Points, in no order, along strands that fork, close into loops and pass close to each other.
Two points are linked if the straight distance between their rows is under 63.3. Some points are linked to none.
k_158: [ 13  -1 -15 -19  -6   1 -14  10 -20  10  19 -18  -6   9  39   0  30  13
   2  19  -6  39]
k_409: [ 25  39 -31  40 -36  13  -8  -4  -3 -16  12  28  25 -28 -33 -30   2 -26
   9  -3  31 -16]
k_369: [ 19   6 -30  -2 -34  -7  12  44 -28   8  -5 -32  11   9 -13 -32   5   1
  24   5   2  12]
k_833: [ 18  19 -36  19 -52   1   1  19 -27  -5  27  11  29 -23 -21 -34  19 -29
  24  -6   9   3]
k_453: [-16  -9  31 -22   8   5 -13 -40   9  -3  19   6 -26   9   9  34  -9  10
 -15 -12 -11  12]
k_279: [-11  29 -15  19  24  11 -27 -45  20 -34 -20   8   7 -15 -15  -4   6 -11
   6   3  15 -14]
k_767: [-14 -22  34 -19  28  -8  38  17   4  18  28 -25   2  19   9  16 -13   6
 -14  -1 -31   1]
k_240: [ 33  38 -32  36 -31   4   2 -23  -3 -26  -6  30  21 -24 -38 -27  -2 -28
 -25   5  27 -34]
k_57: [  6  -8  29 -22  12  -2  -9  10 -12  16  49 -11  -8  22  24  28   8  16
 -11   7 -28  22]
k_247: [-46 -19  36   0  29   4  42 -12  26 -19   0  11   2  12  14   5 -16   1
 -20  -2  -4 -27]
k_838: [  2  11 -32  17  -9   7   2  -4 -23  -8 -21  25  12 -20 -40 -32 -14 -14
  -9  -1   9 -18]
k_349: [-40 -26  -1 -25   9  -9  27   4 -14   6 -11  -8 -16   0   5   2  -5  -1
  -7 -14 -26  26]
k_910: [ -3   5  -6  22  26  -8   7   8  10   3 -29   3   8 -13  -1 -11  -3  10
  13  -4  11 -29]
k_173: [-19 -27  46 -19  35  -9  28   1  17   6  38  -5   6  19   8  24  -7  -3
  -9 -11 -17 -23]
k_135: [  6 -14  41 -40   9 -15  -1  -7   7  11  60  -3 -14  20   6  44   5  -6
 -16  -6 -28   0]
k_912: [ 15   8 -23  -7 -27  -1 -23  16  -7   5  14 -23   2  -2  29  -3  47   4
  20  17   5  41]
k_804: [  0   9  -9  23  19 -10 -12  -6   4 -15 -15   6  18 -29  -4 -10  21   2
  25 -14   8 -14]
k_138: [ 11  31 -28  38 -18   3 -32  -6  -1 -16   6  20  14 -16 -26 -16  -5 -18
  36  -7   7  18]
k_251: [-13   8 -18  29  25   1  20   1  -2  -2 -33  25   4 -27 -10 -26   3  -7
  -2   8  28 -35]
k_277: [ 31  15 -13  32  -2  24 -27  20  25  -7 -11   8  19   8  -8  -7   2  -9
  -2  20  42 -31]
k_741: [-31 -17   4 -17  16  29  14   4 -15  -2   6   8  16  23   5 -14   4 -14
 -27  11  -9   2]
k_648: [-20 -32  44 -40  -8 -25  30 -14   2   9  34  16 -41  13   4  32 -24 -10
 -14  -7 -33   6]
k_433: [-21  -8  50  -4  12  11   4 -28   6   0  10   5  -3  23   2  17 -26  11
 -17  -5 -25   9]
k_6: [  0   0  24  12  30  20 -10  11  22   2  10  -6  25   7  23   5   7  13
  -7  10  15 -29]
k_551: [ 28   9 -33  -8 -26 -46   6  16 -15   1  11 -33 -19  -3  16  -4  23  28
  39  13   2  36]
k_710: [ 11   5 -27  14 -28  -2   5  20 -31   5 -23  12   8 -12 -38 -26 -18 -10
   9 -14  -5   7]
k_24: [ 19   5 -38  -9 -21 -32   5  33 -28   5   2 -40  -4   8  -4 -15  10  14
  36  13  -1  27]
k_60: [ 22 -17  20 -26  -2 -18  -6   6  -2  17  37 -29 -10   5  30  25  18  22
   3   0 -11  13]
k_65: [ 41  26 -21  38 -41  20 -19   5  23 -14 -13  14  13   2 -20 -18   3  -9
 -24  25  42 -37]
k_213: [-21 -16  14  20  40  11  37   9  20  12 -31  11  -1   7  -4  -7 -44   4
 -35  13   0 -27]
k_792: [-27  -8  17  -4  43   7  12  -8  15 -11   6   7  14   9  19   8   9  -4
 -12   1   9 -25]
k_235: [-30 -38  28 -35   3 -27  40  -3   4  15  11  -6 -28  12   7  29 -35  -2
 -16 -16 -35  11]
k_863: [-40 -41  20 -21  18 -20  37   3  21  10 -12  -4 -12   2  -8  18 -41  -6
  -8 -20 -32  -6]
k_400: [ 11 -12 -29  -8 -17   4  16  29 -36  18 -26 -16   8   0 -16 -28 -12  -2
   1  -1 -13  12]
k_176: [-32 -27   9   1  37 -11  39  11  23  16 -28   6  -3   4   0   3 -37  -3
 -19 -14 -10 -19]
k_459: [-18  34  10  14  32   6  20 -33  20 -20 -34  13 -11  13  -5   2 -33  -4
 -35  30  12 -25]
k_946: [ 17   7 -16  20 -11  10 -38  19  18 -12   1  -8  27  -8  12  -6  31  -8
  30   3  22  -1]
k_535: [-19 -18   0 -28  -5 -16  15 -14 -14   9  -5  -3 -28 -12  16  15  21  20
   6 -17 -17  30]
k_986: [ -8  -9  -9  -5  30 -15 -20  -8  10 -13  -2  -1   6 -12   2  16  12  -2
  16 -18   1 -15]
k_886: [  5  18  10  14  26  29 -24 -24  33 -13  -8 -11  17   4  12   7   8   1
 -13  18  19 -20]
k_728: [-13  26  -2  19  26  19  -2 -35  21 -22 -27  10   4   1  -7  -9  -5  -8
 -20  25  22 -25]
k_635: [ 14   0  -1  16 -13  32   8   9  -4   5 -24   9  19  -7  -5 -28   2   2
 -27   8  21 -23]
k_745: [ 10 -10   7 -12  -8  36   6  22 -32  24  -6  -9  12  22   2 -12  -6   5
 -22   7 -14  13]
k_267: [ 24  31 -35   9 -62 -10  -3  16 -32   3  24   2   4 -16 -13 -28  20 -13
  32   7   3  38]
k_342: [ 23  20 -30  10 -38 -18 -18  14 -29   9   9   7 -19 -12   2 -17  20   2
  35   1  -6  47]
k_887: [  5 -24  24 -55   6 -38  34   3  -4  28  42 -29 -23   8   8  35   5   9
  -7   1 -22   1]
k_181: [  8  -2  -4 -18   4  -7 -36 -23   8  -1  12   8 -26  -5  19  30  24   9
  -2  -5  -6  29]
k_980: [  2  -4 -22  -5  -1  12 -10  22 -26   2  -5  -8  16   2   9 -17  25  -7
   6   2   1  12]
k_405: [-11 -11  39   2  29  13  21  18   0  19  15  -3  22  24   0   1 -24   8
 -20   4 -27   0]
k_143: [ -6   1  -9 -14   2 -23 -15 -25  -8   0   2  13 -33 -27  14  16  26  11
  14 -18 -10  32]
k_785: [ 21 -19   6 -50  -3 -35   4   4   0  24  21 -38 -26  -1  11  31  12  22
   7  -6  -5   2]
k_531: [ 29  12  -5  21 -36  11 -21  42   5  -1 -16  -1  15  12 -17 -14  -5   2
  26   0  19  -9]
k_624: [  4  -6  13  -9  21  -6 -27 -24  28  -8   2 -11  -8 -13  -2  35  -1   5
  10 -21   7 -25]
k_45: [ 22 -10  -7  -2 -27  29   3  34 -20  17  -8  -8  31  15  -5 -26   1  -2
 -17  13   5 -14]
k_241: [-39 -29  10 -41   6 -28  24 -18   4 -15  20   4 -26  -1   9  31   8 -16
  -1 -23 -15  -7]
k_924: [-48 -28  29 -16  17  -9  27 -28  10 -19   3   9  -7  -2   7  14   3  -6
  -1 -23  -9 -12]
k_473: [-11   0  -2  16  20  20  36  -2   6  13 -39  24  -7  -8 -15 -21 -23  -5
 -47  21  14 -33]
k_37: [  5 -13  36   9  39  12  19  18  17  22   7 -11  17  19  19   6 -13   9
 -16   3   0 -21]
k_713: [ 26  26 -22   9 -21 -34 -26   3  -8  -2   6  12 -25 -19   4   9   7   8
  42 -11  -7  43]
k_145: [  4   3  19  11   3  42   8 -10  -8  10 -26   4  10   0   3 -18 -12  12
 -18   6   8 -11]
k_364: [ 14  27 -26  29  -3  16 -42 -23   9 -26  -8  11   8 -13 -28 -10   1 -19
  12   3  13   2]
k_64: [-38 -16 -13 -26  21 -19   0 -18 -11 -24  14  13 -17   2   9  24  20 -14
   0 -11 -12  12]
k_71: [-29 -14  -8  -5  15   5  19   2 -12   6 -36   6   0  -9  -8 -11 -16   0
   0 -12 -13   2]
k_86: [ 18  21 -12  29 -11 -14 -32  -4 -12 -11  -5  14  -5  -8 -21  -3  -5  -3
  46 -19   0  27]
k_913: [ 19 -14   2 -12  -7   8  -3  27 -20  28   0 -31   0  22   7  -5 -17  17
   1   6  -9  20]
k_633: [ 26   7 -24 -16 -13 -45 -23   6 -11   5   3  -9 -30  -6  16  12  13  20
  27  -1  -9  34]
k_996: [ -3   0  28   2   5  24  -2 -12  -3  12 -15  -2  -3  15   6   2 -22  22
  -8  -8  -7   3]
k_940: [-31  -1  -5  -3   7 -12  -7 -37 -12 -13  -6  15 -11 -30  -4   1   7  -1
  17 -23 -16  20]
k_867: [ 12 -12  -5 -24   2 -17   5  11 -20  19   3 -29 -27  16  10  10  -7  24
  -1   6 -19  34]
k_14: [  5  30 -26  16  -6  13   2 -21  -6 -20 -27  25   8 -16 -35 -21 -14 -18
 -38  21  22 -33]
k_414: [-20  11  33   8  36  11  11 -19  27 -16 -17   2   0  23  -3  15 -42   2
 -26  14  -5 -20]
k_862: [  9  11   1  17   5  26  24 -12  -2   7 -15  17  -2   3  -6 -22 -12  -5
 -62  45  30 -44]
k_449: [-41   4  10   0  11   6  -4 -45   8 -27 -23  14  -7  -9  -7   5  -8   1
  -1 -12  -6   2]
k_47: [ 12  13 -26  10 -52  -6 -15  34  -1  -3  10 -20  16  -3  15 -19  39  -5
  37  13  13  29]
k_88: [ 15  18 -22  31 -46   4 -25  24  13 -10  11   1  22 -14  -3 -21  34 -20
  44  -3  19  15]
k_683: [ 19  -3   8  16 -20  19 -38  12  26   0   5 -16  18  -5  28   5  26   6
  20  -2  11  11]
k_274: [ 29  26 -28  40 -53   7 -16  24  21 -20  10  22  25  -5 -27 -22  10 -23
  -4   9  38 -30]
k_613: [ 29   8   2  21  -2  13 -26  31  21   6 -14  -4  13  12   2  -4 -10  15
  17   7  28 -25]
k_154: [ -8 -21  11 -29  19 -20  -1   0   3   6 -10 -17 -15   2   0  26 -18   9
   5 -24 -10  -8]
k_365: [-18 -22  59 -39  -3 -16  11 -31  10   4  51  11 -23  15  -2  41 -12 -10
 -11 -11 -19 -11]
k_826: [  0  10  -2  15  -8  33 -17 -20  -6  -4 -29   6   3 -10  -8 -21   1   3
   6 -12   3   7]
k_207: [  6   2  -6 -12   7   8 -29  -3  -8   4  16  -7  -6  12  29  19  14   2
  -1  -3  -7  33]

A fork is a point with three links, a tip a point with one. Leave the first point through the second and follow the links. Name the first fork or tip that comes.
k_862; k_473 -> k_887
k_143; k_181 -> k_683
k_57; k_135 -> k_862
k_14; k_838 -> k_713

A tip is a point with one link. Name the tips that can be reached along the links from each point below, in the order of the rows.
k_648 -> k_887, k_862
k_369 -> k_833, k_173, k_531, k_64, k_414
k_47 -> k_71, k_449, k_683
k_986 -> k_251, k_624
k_45 -> k_453, k_867, k_826

Name the points in between on the shortest way along the links from the first point to the second, in order.
k_274; k_279 -> k_409, k_240, k_14, k_838, k_710, k_400, k_369, k_24, k_551, k_633, k_713, k_86, k_138, k_364
k_863; k_887 -> k_235, k_648, k_365, k_135, k_57, k_60, k_785
k_349; k_88 -> k_535, k_143, k_181, k_207, k_158, k_912, k_47
k_279; k_173 -> k_728, k_886, k_6, k_37, k_405, k_767
k_867; k_433 -> k_913, k_745, k_45, k_635, k_145, k_996
